Points, in no order, along strands that fork, close into loops and pass close to each other.
Two points are linked if the straight distance between their rows is under 102. Some points are linked to none.
sumup: -6	-2	-7	6	27	30	-41	6	8	56	-23	-39	-30	47	29	-38	35	-39	-21	-24	26	31	-10	-25	23	23	0	-21	-27
nirep: -24	83	5	-6	-4	-16	12	11	-21	4	-74	13	-60	-66	45	4	-19	8	-1	-22	9	-4	25	0	13	53	-34	7	-60
pasik: -48	-37	-31	-9	-2	48	-10	-16	-36	58	29	7	-44	-14	24	-19	-31	-84	34	-26	-13	-23	21	2	44	0	20	29	6
nas: 22	50	25	-24	-5	-13	10	10	25	-8	-78	-7	7	40	25	-9	6	39	-14	-12	0	19	-6	10	-23	34	-18	-19	-19
Kul: -1	13	17	38	30	14	26	-10	-17	-10	-19	4	-10	-38	20	9	29	-11	3	1	-10	-43	50	36	-10	-37	5	32	8
sagop: 52	16	48	-33	-36	2	39	41	5	-37	-45	27	20	9	8	5	-37	79	-4	-3	-30	-39	27	5	-28	-41	-21	-7	2
did: 39	38	23	42	31	1	9	27	-3	-17	-28	-30	-2	-36	18	-8	74	10	-39	0	10	-35	21	-8	-53	-59	-16	-25	-7
Muri: -11	4	-22	9	-14	-7	-18	41	-29	12	16	-11	-75	-84	-13	2	-16	-12	-22	7	42	-24	-7	-69	10	6	-53	7	-76
veved: -11	-21	-28	-26	-3	13	-58	-9	26	45	5	-16	-14	53	10	-11	-28	-23	13	-21	10	57	-19	-26	38	43	14	-13	-7
puni: 9	-16	13	11	8	-5	16	31	-25	1	63	-16	47	-4	-19	-21	38	-1	-7	5	-14	-65	15	-14	-46	-91	24	-18	57
mem: 9	0	-27	51	0	-28	-15	-2	9	-33	26	-9	-30	-75	-44	36	27	11	-31	45	47	23	-13	-22	5	2	-21	17	-33
zoli: -5	6	-31	64	22	-16	-14	-25	5	-16	18	-18	-20	-65	-25	25	59	-23	-36	29	41	24	-14	-2	8	9	-10	12	-11
Veg: 3	-7	-9	-35	-12	5	-40	-7	51	9	-14	7	-21	60	23	37	-60	43	40	2	-1	65	18	-11	38	54	5	15	-44
Rolor: 41	35	18	24	-3	16	-6	24	27	-6	-68	-12	-67	-23	34	18	20	39	-34	5	21	15	40	-27	6	-15	-38	5	-60
Vibib: 37	-13	2	29	18	12	-29	-20	59	-16	-25	-17	-10	47	-1	37	28	38	-7	27	26	58	24	-2	11	-4	7	21	-23
bomef: 7	-7	-5	61	22	24	-10	-7	2	4	3	-14	-54	-56	11	21	48	-16	-25	17	25	-4	44	-13	19	-38	-12	29	-24
geme: -57	28	-13	-69	-44	-12	16	18	-58	27	-5	33	-10	-53	11	-30	-66	-21	20	-30	-21	-35	-16	3	13	59	-21	-8	2
Kupat: -5	-6	13	-42	-16	1	4	-17	13	-4	-19	13	31	66	6	0	-46	11	29	-8	-26	18	-11	28	-2	33	15	2	13
Rulof: 16	-52	16	5	-18	12	19	5	1	-34	39	26	40	-6	-24	27	-26	44	12	17	-25	-39	48	13	2	-76	14	33	42
bevub: 53	18	53	-15	-7	30	25	53	2	-2	-51	11	-16	10	40	-9	-7	46	-19	-14	-24	-55	50	-22	-33	-72	-26	-14	-24
kan: 9	-33	11	-47	-39	2	21	51	-39	2	58	15	32	-4	-37	-35	-19	11	-17	-10	-5	-52	-32	-48	-17	-41	-14	-31	35
les: 53	8	22	19	-10	24	5	38	21	-16	-42	5	-59	-32	23	32	-4	58	-25	11	10	-3	51	-40	7	-51	-33	15	-50
kob: -16	26	-29	5	-27	-56	8	-24	8	-42	15	42	-10	-81	-29	45	-34	46	9	39	9	22	0	22	20	46	-4	27	-17
Bog: -24	-29	-20	17	-5	-10	-6	29	-43	1	57	-16	0	-73	-51	-16	19	-40	-30	12	32	-44	-50	-33	-26	-9	-29	-9	2
mitiv: 28	-37	43	0	30	49	-8	25	7	23	7	-25	-4	66	36	-17	17	0	1	-5	-12	-41	56	-30	-17	-84	4	2	-4
vobu: -18	-23	12	49	64	22	17	-42	-12	-1	19	-9	19	45	27	-1	32	-66	45	-5	-31	-9	24	55	-3	-37	48	21	14
vesab: 10	-26	44	-24	13	48	-8	4	14	19	-12	-22	-2	108	48	-27	-28	-29	26	-16	-15	3	21	-7	7	-4	6	-6	-22
domiz: 28	16	66	-33	-4	-1	42	27	2	-3	-7	-12	40	75	22	-25	-12	22	34	-12	-45	-60	25	14	-44	-46	9	-19	15
Nuraf: 44	24	16	27	-5	-15	2	51	4	-36	-26	-14	-26	-69	-18	16	17	33	-59	13	28	-14	-22	-47	-33	-30	-56	-24	-51
vazez: -35	5	-39	15	2	10	-24	-4	-18	33	19	-14	-55	-48	5	-3	13	-49	-11	-3	27	14	1	-29	35	29	-12	12	-24
zuv: 23	-47	32	3	10	47	-10	-4	25	-7	1	-10	-9	51	19	23	-18	15	18	11	-9	-2	53	-3	14	-43	5	33	-7
kavu: 11	-44	-32	-35	-39	-5	-38	-10	41	-3	38	20	15	35	-40	33	-56	47	19	19	2	63	-16	-23	36	24	16	6	17
gapi: -27	-5	-12	-24	-14	16	-8	-14	-4	23	-5	13	-32	9	21	8	-53	-9	33	-8	-13	10	24	4	39	32	3	29	-18
tere: -25	-41	12	3	22	44	3	-33	0	6	18	0	4	88	48	-12	-45	-88	58	-20	-36	26	6	24	26	12	48	10	-6
zadu: -53	31	-62	-17	6	-33	-45	-32	-3	41	4	12	-23	-42	8	10	-9	-36	31	-19	4	54	-29	-13	46	89	0	-19	-30
Navo: 32	-22	9	17	6	-6	-5	36	-5	-21	36	-20	25	-18	-40	-4	44	20	-47	13	22	-21	-25	-49	-34	-57	-22	-33	15
lusod: 16	-7	12	14	20	27	-22	-14	43	5	-39	-24	-31	59	36	21	-1	12	3	9	10	44	29	1	21	15	3	24	-44
fup: 10	23	5	5	-21	5	4	46	-18	-1	-21	2	-63	-73	12	7	-17	13	-31	1	22	-26	13	-49	4	-6	-51	1	-55
zes: 16	22	16	-33	-10	-1	-24	5	54	1	-61	-7	-8	72	30	23	-40	59	14	-2	1	61	13	-12	14	61	-9	-1	-49
vupot: 19	-13	-23	31	-13	-40	-3	-24	30	-58	28	12	39	-43	-62	48	18	43	-23	49	23	36	-21	18	-4	3	6	13	27
lisu: -9	-1	12	-7	22	4	12	-30	2	11	-2	-5	27	88	19	-30	-10	-53	39	-16	-23	15	-31	40	-5	25	37	-17	16
Ninaz: 23	15	9	-7	-22	-27	9	57	-19	-30	-11	1	-8	-64	-43	11	-24	40	-44	11	21	-28	-50	-51	-34	-3	-57	-25	-41
voro: 7	5	-23	39	6	-39	5	-49	32	-46	6	14	40	-30	-40	47	31	30	-18	41	13	44	-22	42	-7	26	22	17	36
nilin: -2	43	-19	9	14	-24	-20	-16	25	10	-50	-16	-6	7	9	13	36	10	-19	1	23	60	-20	2	6	62	-5	-14	-26
Mek: 3	4	3	-29	-45	-22	22	41	-25	-27	11	18	13	-45	-34	-3	-34	28	-28	4	7	-25	-31	-28	-17	4	-36	-18	0
goko: 18	-42	20	-13	7	54	-38	12	25	37	-15	-31	-36	89	34	-11	-14	-13	6	-9	7	24	19	-40	29	-8	-1	3	-30
Laleb: -1	5	-1	-7	-6	-16	11	-17	-2	-6	5	4	40	21	-19	-13	13	-6	6	2	-11	3	-26	29	-15	16	15	-11	46
lageg: -3	51	-4	-15	-8	-55	3	4	0	-12	-32	-12	30	-8	-17	-21	26	15	-33	-3	22	24	-64	0	-35	60	-19	-48	10
Malok: -10	-27	-36	-19	-47	-4	-12	-6	4	-2	45	32	-38	-34	-16	31	-61	35	25	20	2	24	24	-16	53	8	-3	36	-16
nok: -20	-11	-21	32	11	27	-13	6	-23	23	23	-15	-64	-63	6	-5	28	-47	-26	11	31	-14	19	-31	21	-15	-20	20	-25
Buv: 31	-41	-25	-13	-23	13	-38	-2	56	-1	23	0	-33	47	-12	41	-37	64	16	27	20	63	20	-34	47	-3	4	25	-30
kipov: -22	23	-19	-4	-17	-24	9	-29	10	-19	-9	37	-19	-41	-7	38	-36	31	20	21	-6	24	19	28	30	43	8	37	-10
res: 11	-31	15	-10	-34	-15	36	22	-15	-48	37	45	54	-40	-36	17	-32	48	2	14	-27	-58	26	20	-4	-57	2	16	49
bazi: -8	-29	9	13	36	25	3	-41	15	-10	7	-2	27	95	34	-2	-24	-67	47	-8	-27	43	-11	34	13	18	50	2	6
tum: -30	-48	-17	15	25	51	-16	-32	-13	49	24	-7	-32	32	31	-11	-19	-87	35	-21	-12	-1	12	9	41	-5	35	30	1
Nokuf: 17	-31	31	-27	2	19	-3	11	4	24	31	-14	28	92	7	-38	-6	-13	26	-12	-25	-33	-2	-3	-15	-39	20	-22	31
Fodo: 26	-6	26	19	43	21	-17	-4	21	17	-18	-41	7	78	27	-27	53	-20	-8	-4	5	13	4	4	-13	-25	9	-18	-3
taga: 2	33	3	-2	4	-9	-10	27	-14	13	-19	-32	-10	-13	-1	-41	42	-13	-49	-14	34	4	-41	-41	-23	25	-35	-47	-19
datar: -19	12	-1	-15	-22	-26	35	-5	-29	-17	25	20	49	-24	-27	-26	4	-8	8	1	-14	-35	-29	33	-28	2	10	-9	55
ruz: 57	-19	13	25	-12	9	1	39	16	-38	1	9	-19	-41	-14	39	6	69	-42	24	13	-4	26	-47	0	-68	-31	8	-28
pegus: -18	30	-22	62	34	-26	11	-43	-3	-26	-14	11	-11	-75	-15	37	49	-16	-16	27	18	23	-1	38	6	19	9	29	-2
rebo: -11	-17	4	-16	-5	12	13	-13	-17	13	13	10	18	23	2	-26	-14	-26	25	-10	-19	-23	2	27	-3	-2	16	8	33
duf: 0	1	-4	11	-9	5	-1	17	-13	-7	5	-8	-10	-37	-12	-5	23	-6	-32	8	20	-10	-7	-23	-6	-12	-24	-2	-2
sozit: -41	52	11	-11	38	-1	10	-18	-6	21	-81	4	-24	26	53	1	-15	-28	31	-27	-23	24	8	32	19	68	7	9	-51
gegav: -21	-30	-17	-61	-41	14	-13	12	-19	42	49	12	17	39	-13	-54	-42	-36	11	-32	-12	-11	-44	-20	12	13	10	-33	46
vof: 10	39	21	-8	-20	-14	32	5	-8	-27	-41	24	8	-33	3	3	-12	34	-8	-2	-16	-23	12	28	-17	5	-15	10	8
gop: -5	6	-30	30	-9	-21	-17	13	-7	-16	30	-6	-57	-84	-26	21	-3	3	-19	27	45	3	0	-43	17	8	-41	17	-59
zali: -52	42	-12	-60	-15	-7	14	4	-45	45	-27	12	-4	2	27	-47	-37	-44	22	-47	-23	-19	-20	13	7	70	-2	-16	2
Vid: 5	27	4	9	-7	-10	16	4	-3	-17	-22	3	-4	-40	-6	5	15	11	-23	5	9	-5	1	8	-10	5	-17	2	-3
berus: 24	-19	-18	-42	-43	-22	-21	0	45	-24	16	27	28	32	-39	43	-54	82	12	21	5	66	-15	-17	20	41	3	3	11
lofi: 19	-22	33	-9	9	0	11	-16	13	-12	22	-9	55	89	0	-7	-9	-1	39	2	-32	-15	5	33	-22	-25	33	-3	39
Soz: 3	43	46	-1	25	11	41	3	-14	5	-53	-9	3	38	51	-25	15	-15	21	-22	-27	-42	25	38	-32	-10	1	0	-13
Digut: 35	17	21	-19	-17	-22	19	13	13	-32	-15	1	48	20	-20	-7	15	54	-19	1	-6	-5	-12	7	-36	-15	-9	-25	26
bifad: -24	15	-48	5	-19	-60	-15	-16	-3	-31	37	28	-16	-88	-42	36	-33	22	6	33	27	27	-17	-14	22	52	-17	14	-35
Lum: 3	-11	-12	-63	-33	7	-39	14	35	20	-2	13	-29	50	23	21	-75	55	40	-9	-3	50	17	-36	44	43	-16	-1	-43
bibu: -7	25	-14	10	7	-28	-14	28	-15	-2	-8	-35	-11	-49	-27	-19	31	-15	-51	-2	45	3	-67	-42	-32	36	-46	-41	-35
kep: -32	-40	-36	-35	-54	4	-8	-18	-11	10	51	38	-26	-32	-16	21	-85	6	48	5	-19	4	26	4	59	19	14	39	6
Zivid: 32	-73	-2	-2	-20	52	-26	23	15	13	41	-3	-33	30	-14	21	-13	34	-13	15	14	9	27	-66	39	-59	-5	24	-6
fosa: 3	21	-32	42	22	-37	-5	-50	41	-26	-17	3	19	-13	-27	47	47	20	-16	36	22	66	-25	36	0	45	24	12	7
tenum: -3	54	37	-19	-7	23	39	31	-34	17	-74	8	-42	-34	59	-29	-7	-8	-7	-31	-13	-61	36	8	-24	-9	-30	-2	-30
pila: -28	-40	-39	17	26	23	-31	-40	6	45	26	-9	-10	35	4	-17	-7	-81	26	-21	-1	36	-26	13	28	12	40	4	19
gepu: 21	47	26	-24	3	-7	-1	4	42	-14	-91	-3	-6	52	38	18	-23	53	5	-6	1	41	11	10	-4	55	-10	-1	-47
tozop: -33	13	-45	18	25	-21	-21	-34	7	27	-8	-9	7	2	-7	-4	32	-42	-7	-9	20	55	-51	18	13	57	26	-19	10
Zamut: -1	-17	-25	-8	3	22	-64	7	29	51	3	-31	-41	37	13	-9	9	-11	-16	-11	33	60	-4	-52	44	28	-7	-12	-33
Puzod: -3	0	9	71	46	14	21	-34	-6	-22	-4	7	-10	-55	11	33	43	-8	1	18	-8	-24	57	53	5	-50	19	48	8
gavok: 19	-46	8	37	33	25	-19	-1	9	5	48	-25	25	32	-8	0	48	-9	-7	12	1	-21	35	-6	-17	-86	27	6	40
Bib: -33	-34	-40	38	11	16	-1	-29	-29	10	59	2	-9	-56	-19	2	29	-61	2	9	6	-19	-2	19	15	-16	22	25	36
doku: -14	-15	-2	-6	-50	-17	29	10	-22	-38	26	48	0	-76	-26	22	-51	26	4	18	-11	-39	18	16	17	-8	-8	30	12
bur: -50	12	-42	-7	-7	-27	7	-38	-21	9	12	19	16	-35	-18	5	-13	-38	17	-14	-10	17	-34	38	13	55	26	3	26
gigut: 10	42	13	7	-6	-47	35	24	-21	-45	-11	0	40	-64	-35	-19	29	15	-31	6	6	-36	-47	10	-66	0	-26	-34	13
ziso: -3	-45	25	23	29	54	4	-25	5	-1	5	-5	-22	43	39	22	-19	-32	36	8	-21	-6	59	18	23	-33	19	54	-17
Tose: 27	-15	28	-33	-20	-19	17	4	11	-14	32	1	74	68	-29	-19	-4	35	20	-1	-28	-17	-24	21	-33	-25	20	-30	63
volar: 0	36	-4	-20	-21	-59	20	8	-8	-39	-6	2	54	-29	-44	-8	10	24	-28	11	12	3	-66	9	-48	45	-16	-36	28
Pel: -22	-7	-32	-28	-27	-17	-28	22	-18	11	33	-11	-1	-32	-35	-13	-17	-14	-23	-5	25	14	-52	-47	3	42	-30	-29	-4
Fut: -24	-20	-4	19	14	15	21	-53	2	-18	6	31	-21	-16	6	41	-38	-10	43	15	-26	5	41	61	38	6	35	67	-6
bosi: 41	22	21	36	22	3	-1	37	5	-21	-25	-32	-10	-41	3	-6	62	21	-60	6	24	-13	-2	-38	-47	-47	-35	-35	-24
Pap: 26	24	17	14	11	24	-7	22	14	6	-57	-25	-39	-3	28	-3	34	16	-37	-4	19	4	24	-30	-4	-14	-33	-8	-40
baf: 28	13	36	1	19	-8	16	23	4	7	15	-31	42	42	3	-30	50	19	-4	-8	-16	-39	5	0	-47	-61	11	-38	34
pedi: 35	26	54	-50	-12	16	17	44	4	23	-43	-16	-2	64	35	-49	3	24	-8	-26	-17	-36	7	-26	-29	-27	-21	-42	-15
buf: -23	1	-5	4	-15	-10	21	-40	6	-24	-1	45	-27	-41	4	43	-53	28	36	21	-23	4	43	52	41	24	20	65	-17
feror: -8	12	19	-1	-19	-9	53	1	-31	-27	0	42	28	-49	-2	-4	-17	10	18	-1	-32	-69	28	53	-20	-27	13	27	41
bilim: 3	28	-18	50	41	-23	-10	-37	31	-13	-38	-16	3	-1	-8	28	68	3	-25	19	24	61	-17	28	3	34	14	5	-10
pivaf: 26	21	23	57	42	17	9	16	-4	-10	-27	-15	-16	-47	30	10	62	2	-27	4	5	-40	58	4	-29	-69	-10	9	-9
fala: 9	47	7	8	9	-2	-9	27	0	19	-57	-37	-33	-13	28	-29	49	-5	-56	-13	33	11	-16	-37	-19	22	-35	-35	-46
duzub: -17	-32	-32	15	8	23	-27	-17	-3	35	32	-18	-7	8	-11	-21	21	-53	-5	-10	13	18	-21	-6	18	0	14	-4	30
Mepo: 13	45	8	6	-17	2	11	28	-3	-6	-54	7	-65	-63	27	12	-15	27	-16	2	12	-8	28	-22	4	7	-39	7	-55
duz: -7	-53	-38	33	-4	0	-19	-43	15	-16	64	9	25	-19	-47	27	12	-15	2	28	4	23	-7	22	16	-21	30	23	51
mak: 8	12	18	32	54	7	-8	-13	8	30	-9	-47	15	71	21	-41	75	-36	-3	-13	0	3	-18	19	-20	-10	23	-28	12
deveb: -10	0	15	3	9	22	23	-7	-22	0	-6	8	-4	-17	20	-12	5	-17	9	-4	-13	-43	34	22	-3	-24	2	23	14
rigug: -23	18	-35	-42	-32	-47	-5	-35	18	-13	-2	39	37	-10	-23	33	-52	33	26	12	-17	42	-33	31	12	77	24	0	25
zoko: -16	-21	-11	-49	-33	-5	-14	42	-34	18	45	-6	10	-11	-42	-38	-26	-13	-27	-15	17	-10	-65	-64	-7	20	-30	-45	11
kavik: -17	-45	8	19	31	62	-7	-21	-14	26	15	-7	-33	34	37	-3	-8	-64	32	-7	-16	-22	45	13	27	-35	21	40	-5
Lep: 35	16	63	-27	-4	16	36	33	-1	-6	-26	7	13	42	35	-19	-17	28	18	-14	-41	-66	47	8	-40	-66	-7	-6	-1
gilog: -52	30	-25	-46	-11	-6	-19	-2	-26	51	-19	7	-14	-3	25	-30	-26	-40	16	-44	-4	12	-23	-11	24	74	-9	-27	-16
kigu: -30	17	2	-42	3	-13	5	-28	6	7	-33	18	27	65	24	0	-52	-17	44	-22	-31	32	-25	39	7	73	26	-2	0
Tolu: -35	-35	-32	34	7	18	6	-56	-12	2	44	30	-25	-54	-11	28	-13	-38	28	15	-14	-6	34	47	48	-10	36	60	11
bokef: 3	16	36	-14	-16	-8	47	-8	-9	-33	-26	36	30	-2	4	6	-30	33	23	1	-37	-42	25	60	-21	-11	9	21	26
Nasiv: 3	-37	-22	12	-15	-14	-4	-44	28	-37	32	30	38	-3	-41	41	-22	26	17	29	-10	28	1	43	16	1	33	29	38
razik: 25	-47	13	27	24	45	-22	12	11	14	24	-23	-3	23	5	4	41	1	-21	6	9	-19	42	-32	-2	-80	0	7	7
guse: 17	14	5	3	17	4	-23	3	24	23	-32	-38	-3	55	13	-30	45	-5	-27	-11	22	36	-17	-16	-6	16	-7	-31	-12
tope: -32	66	9	-19	10	-3	18	4	-19	22	-78	9	-41	-17	50	-7	-14	-9	11	-30	-13	-5	25	23	10	56	-14	10	-45
nuter: -29	23	-9	48	62	-12	26	-39	-18	7	-16	-10	12	4	6	-12	73	-48	15	-8	-15	6	-20	59	-14	7	33	0	21
Peta: -19	-29	-3	-60	-27	23	-22	6	-5	46	19	0	8	69	3	-44	-51	-30	25	-30	-15	0	-28	-18	18	22	13	-22	24
mupu: 5	28	-1	-17	-5	-39	8	-24	23	-19	-34	10	43	38	-13	6	6	29	-5	4	-2	36	-40	36	-22	51	16	-16	27
det: -42	0	-52	-33	-22	-26	-28	-21	-12	27	30	12	16	-17	-21	-8	-32	-36	13	-16	0	32	-47	-2	23	65	13	-22	28
retov: 35	0	19	-36	-33	-34	18	13	12	-31	13	11	70	43	-41	-12	-3	57	-7	2	-17	0	-33	6	-37	-12	0	-33	52
tuk: -46	6	-71	-6	-3	-34	-46	-31	-2	23	43	6	-2	-46	-23	11	-8	-41	7	-5	19	52	-55	-21	33	77	9	-20	5
gome: -9	43	16	5	41	-12	13	-9	-2	37	-45	-29	15	72	34	-47	50	-39	9	-26	-6	15	-37	32	-16	34	19	-38	-5
Mifid: 28	-44	22	17	3	22	1	-5	14	-28	20	7	24	18	-12	28	-4	36	9	21	-13	-19	48	10	-1	-69	12	30	25
tugop: 27	2	15	42	9	-21	22	24	-10	-47	16	3	36	-62	-23	14	33	35	-30	16	3	-46	27	6	-44	-72	-5	-4	29
Bam: -22	31	-58	-43	-22	-51	-50	-27	23	7	14	39	-20	-34	8	40	-36	39	54	6	7	62	-6	-23	46	89	-17	-4	-43
Gobiv: 15	-39	3	25	16	8	-1	7	-6	-9	58	-12	37	-3	-28	-4	36	4	-7	13	-3	-37	27	-8	-19	-87	21	1	54
Baru: -13	-39	-15	-59	-49	9	-7	33	-39	26	56	13	13	5	-31	-41	-41	-18	-5	-19	-1	-20	-41	-44	9	-1	-9	-27	37
kip: 20	-28	45	-20	12	36	2	22	-3	30	14	-24	9	79	28	-36	7	-18	17	-12	-20	-46	28	-17	-18	-61	11	-13	9
rel: -15	24	-9	-8	-8	-18	-17	45	-29	6	-7	-24	-38	-76	-23	-8	-5	-17	-38	-5	38	-22	-44	-62	-19	32	-57	-21	-56
vemob: 5	-21	10	-26	-22	11	9	20	-20	6	33	3	24	6	-18	-26	1	-2	-6	-4	-8	-36	-6	-13	-12	-33	-5	-11	40
gele: 10	-24	-15	19	3	9	-22	-8	10	3	20	-19	0	2	-23	-4	33	-6	-27	9	25	20	-15	-20	4	-6	-3	-6	14
Gat: -21	-1	2	-42	-5	1	-3	-12	-7	40	7	-5	19	84	21	-52	-37	-59	42	-38	-26	6	-43	16	4	34	31	-30	21
toka: 22	17	16	23	1	-19	27	40	-28	-42	10	-4	25	-75	-23	-8	35	11	-38	13	8	-61	-17	-9	-60	-49	-25	-25	6
Rivu: -3	15	8	-44	-48	-25	37	26	-31	-22	6	24	37	-28	-26	-24	-29	21	-6	-6	-13	-37	-31	0	-24	15	-20	-21	30
pomep: -44	18	-36	-23	-7	-3	-30	1	-23	48	1	-3	-36	-34	16	-13	-11	-41	5	-24	12	15	-7	-28	37	61	-13	-9	-25
Sel: 33	-23	16	-27	-31	24	6	38	5	-2	-10	9	-18	13	1	8	-28	55	-17	-5	4	-7	17	-43	12	-34	-25	3	-14
rir: -16	-7	-10	17	-6	-1	6	14	-35	-7	35	-4	-1	-71	-24	-10	24	-29	-22	10	17	-35	-16	-12	-12	-12	-19	1	12
masar: 20	-8	27	10	-9	20	26	42	-23	-14	0	19	-8	-51	10	4	-1	21	-22	4	-10	-67	46	-17	-20	-77	-20	8	1
zozol: 2	51	47	3	20	25	39	15	-22	10	-73	4	-32	-4	65	-23	6	-16	7	-27	-20	-60	48	29	-20	-18	-8	10	-30
vavod: 2	-40	-37	-11	-27	-13	-22	-43	54	-21	40	30	26	20	-41	50	-47	34	25	29	-5	59	-14	21	28	30	40	28	30
sibu: -38	2	-57	10	-11	-48	-29	-26	-14	-6	52	7	2	-77	-48	22	-9	-24	-6	21	28	29	-51	-14	15	57	-7	-3	-4
kuv: -9	4	-40	11	17	-25	-32	-32	26	24	1	-16	30	40	-17	-20	32	-30	-15	-9	22	64	-70	7	-4	55	28	-36	30
rog: -6	-41	34	-25	8	51	-7	-4	3	25	14	-13	1	110	51	-36	-46	-65	45	-23	-26	4	9	0	14	-3	22	-7	-4
Bod: -40	39	4	-12	39	-14	17	-34	4	3	-61	15	3	40	38	12	-25	-32	45	-21	-30	41	-8	50	15	73	29	9	-35
vuge: -29	23	-17	61	59	-17	22	-46	-11	-12	-17	6	7	-37	-6	15	68	-34	-1	4	-2	8	-5	62	-8	3	26	19	19
tevag: 35	18	33	16	18	-5	14	-7	23	-32	-37	-8	28	27	6	10	23	37	-3	5	-8	-3	17	29	-29	-28	2	0	10
rud: 49	-3	34	-11	-21	36	14	50	7	-6	-34	11	-33	-2	26	14	-18	59	-24	-5	-8	-25	42	-41	-4	-63	-33	3	-26
tus: 2	-17	-18	-53	-49	1	-17	21	17	7	15	26	-35	11	2	27	-81	72	34	4	-3	32	29	-34	46	18	-16	25	-27
ked: 16	-38	-3	21	8	2	-9	43	-24	-19	55	-18	12	-53	-52	2	30	1	-49	15	33	-36	-39	-58	-30	-50	-33	-15	-3
Nali: 13	-45	5	-19	-25	34	-8	24	-7	10	26	6	-7	11	-10	-4	-19	17	-10	-1	-2	-14	14	-38	15	-43	-12	8	15
puz: -6	12	-6	42	37	-4	10	-18	-20	8	21	-23	21	-2	1	-25	76	-38	1	-2	2	-17	-12	28	-29	-26	19	-14	39
zofor: -3	-37	-3	-11	-57	-27	31	19	-18	-52	50	54	27	-70	-54	33	-56	51	0	23	-9	-40	-1	5	10	-21	-11	22	25
mame: 9	-10	29	52	65	16	5	-31	9	-14	6	-30	29	58	26	7	44	-26	27	6	-17	-8	37	43	-23	-51	41	14	11
nuge: 46	-10	15	22	0	-19	12	33	7	-52	21	-4	50	-28	-39	16	29	57	-38	20	6	-25	-2	-23	-41	-76	-10	-20	24
big: 3	-17	-9	71	40	23	-4	-36	11	-8	9	-7	-45	-44	7	32	47	-10	-6	28	18	5	53	15	28	-45	12	54	-14
bugod: -32	-23	11	44	65	30	27	-46	-12	-8	-1	3	-7	36	36	10	7	-79	50	-6	-36	11	31	57	19	-11	47	37	-8
maniz: -11	51	-20	-10	-1	-46	-18	-8	12	-2	-34	-10	16	-8	-5	3	18	11	-25	-2	24	52	-48	-3	-7	77	-10	-33	-6
dufu: 30	36	24	-11	5	-17	-1	7	29	-2	-57	-25	16	55	13	-23	35	29	-30	-8	12	22	-23	4	-28	22	-13	-37	-7
fosod: 23	9	34	45	55	-1	19	-14	14	-22	-11	-25	35	36	20	12	44	9	10	10	-18	-28	43	42	-38	-60	26	11	13
divo: -6	-11	-23	-15	8	-1	-41	-25	36	36	-4	-13	21	79	-1	-22	-7	-31	5	-20	5	59	-46	-1	12	49	28	-29	13
badu: -46	-28	-28	-16	-21	31	5	-5	-49	39	44	14	-27	-39	1	-25	-24	-63	17	-16	-9	-37	5	3	24	0	8	21	24
volib: -26	-15	9	-13	-29	3	39	7	-52	-8	29	40	14	-66	-7	-15	-22	-15	12	-5	-26	-76	19	28	-5	-30	1	22	39
Rase: -4	-1	8	-6	21	34	-30	-3	22	39	-38	-26	-34	65	46	-7	-10	-22	9	-16	6	38	17	-11	29	33	-1	3	-43
Mal: -25	-51	-48	30	-11	4	-22	-33	-13	6	72	6	-5	-49	-42	11	5	-45	-2	17	12	12	-14	0	32	-7	22	22	32
delun: 42	42	57	-20	-1	-23	33	28	12	-4	-16	-25	41	53	12	-32	33	38	6	-11	-28	-49	3	12	-60	-45	2	-42	23
kiro: 13	22	10	-45	-26	-30	8	-8	28	-25	-36	20	46	46	-12	12	-34	54	7	6	-9	30	-21	29	-17	49	3	-10	20
fugor: 14	25	14	45	41	-14	12	3	-10	12	21	-42	32	13	3	-29	84	-12	-9	-4	3	-30	-2	14	-45	-52	22	-29	39
daf: -35	-34	-22	28	15	24	12	-42	-22	11	33	14	-7	-32	-9	9	2	-49	23	1	-14	-17	19	41	22	-19	32	39	28
bak: -21	66	27	-36	0	7	26	18	-29	35	-81	-1	-31	3	59	-36	-14	-13	3	-41	-12	-24	11	11	-9	41	-25	-9	-39
gol: -42	18	-54	22	28	-37	-3	-54	-3	9	-6	13	3	-26	-15	21	21	-41	11	-1	5	56	-39	37	18	64	37	0	12
Fepes: -41	-17	-16	-18	-30	3	24	6	-52	6	45	27	6	-68	-19	-22	-27	-40	9	-7	-9	-52	-9	13	5	-1	1	12	35
pafeb: 47	-25	8	23	5	13	-15	-2	49	-24	-12	-14	0	31	-10	35	22	54	-19	23	18	33	25	-13	4	-35	-2	13	-6
Saveb: -31	16	-32	-33	-24	-47	-20	14	-18	1	24	-1	22	-40	-43	-7	-19	-3	-18	0	24	19	-71	-37	-11	71	-29	-40	-5
Rokif: 25	-54	-3	-16	-14	49	-37	25	29	36	11	-14	-50	59	9	12	-24	29	-4	4	19	35	25	-65	49	-31	-13	16	-30
mupa: 51	-15	7	19	-13	0	-5	24	30	-35	-1	-3	-1	-12	-27	32	12	64	-36	26	23	20	8	-38	-3	-40	-22	0	-9
Fof: 8	56	46	-4	28	-8	41	7	-9	21	-50	-25	16	63	44	-44	38	-25	23	-30	-26	-33	-7	38	-36	6	9	-28	-9

A fork is a point with three links, a tip a point with one. Leave the first point through the second and follow the links. Name the first fork or tip that comes.
Pap, fala: Muri
Mal, Bib: tuk
det, bur: sumup
volar, lageg: vupot
res, Rulof: tum
zes, Veg: kep
nuter, puz: rud
Gat, lisu: goko
tuk, sibu: berus
bilim, nilin: duf

How many points has the smallest loop of links through each point below? Write none if it is on no loop.
nirep: 17
Kul: 12
tenum: 21
Baru: 15
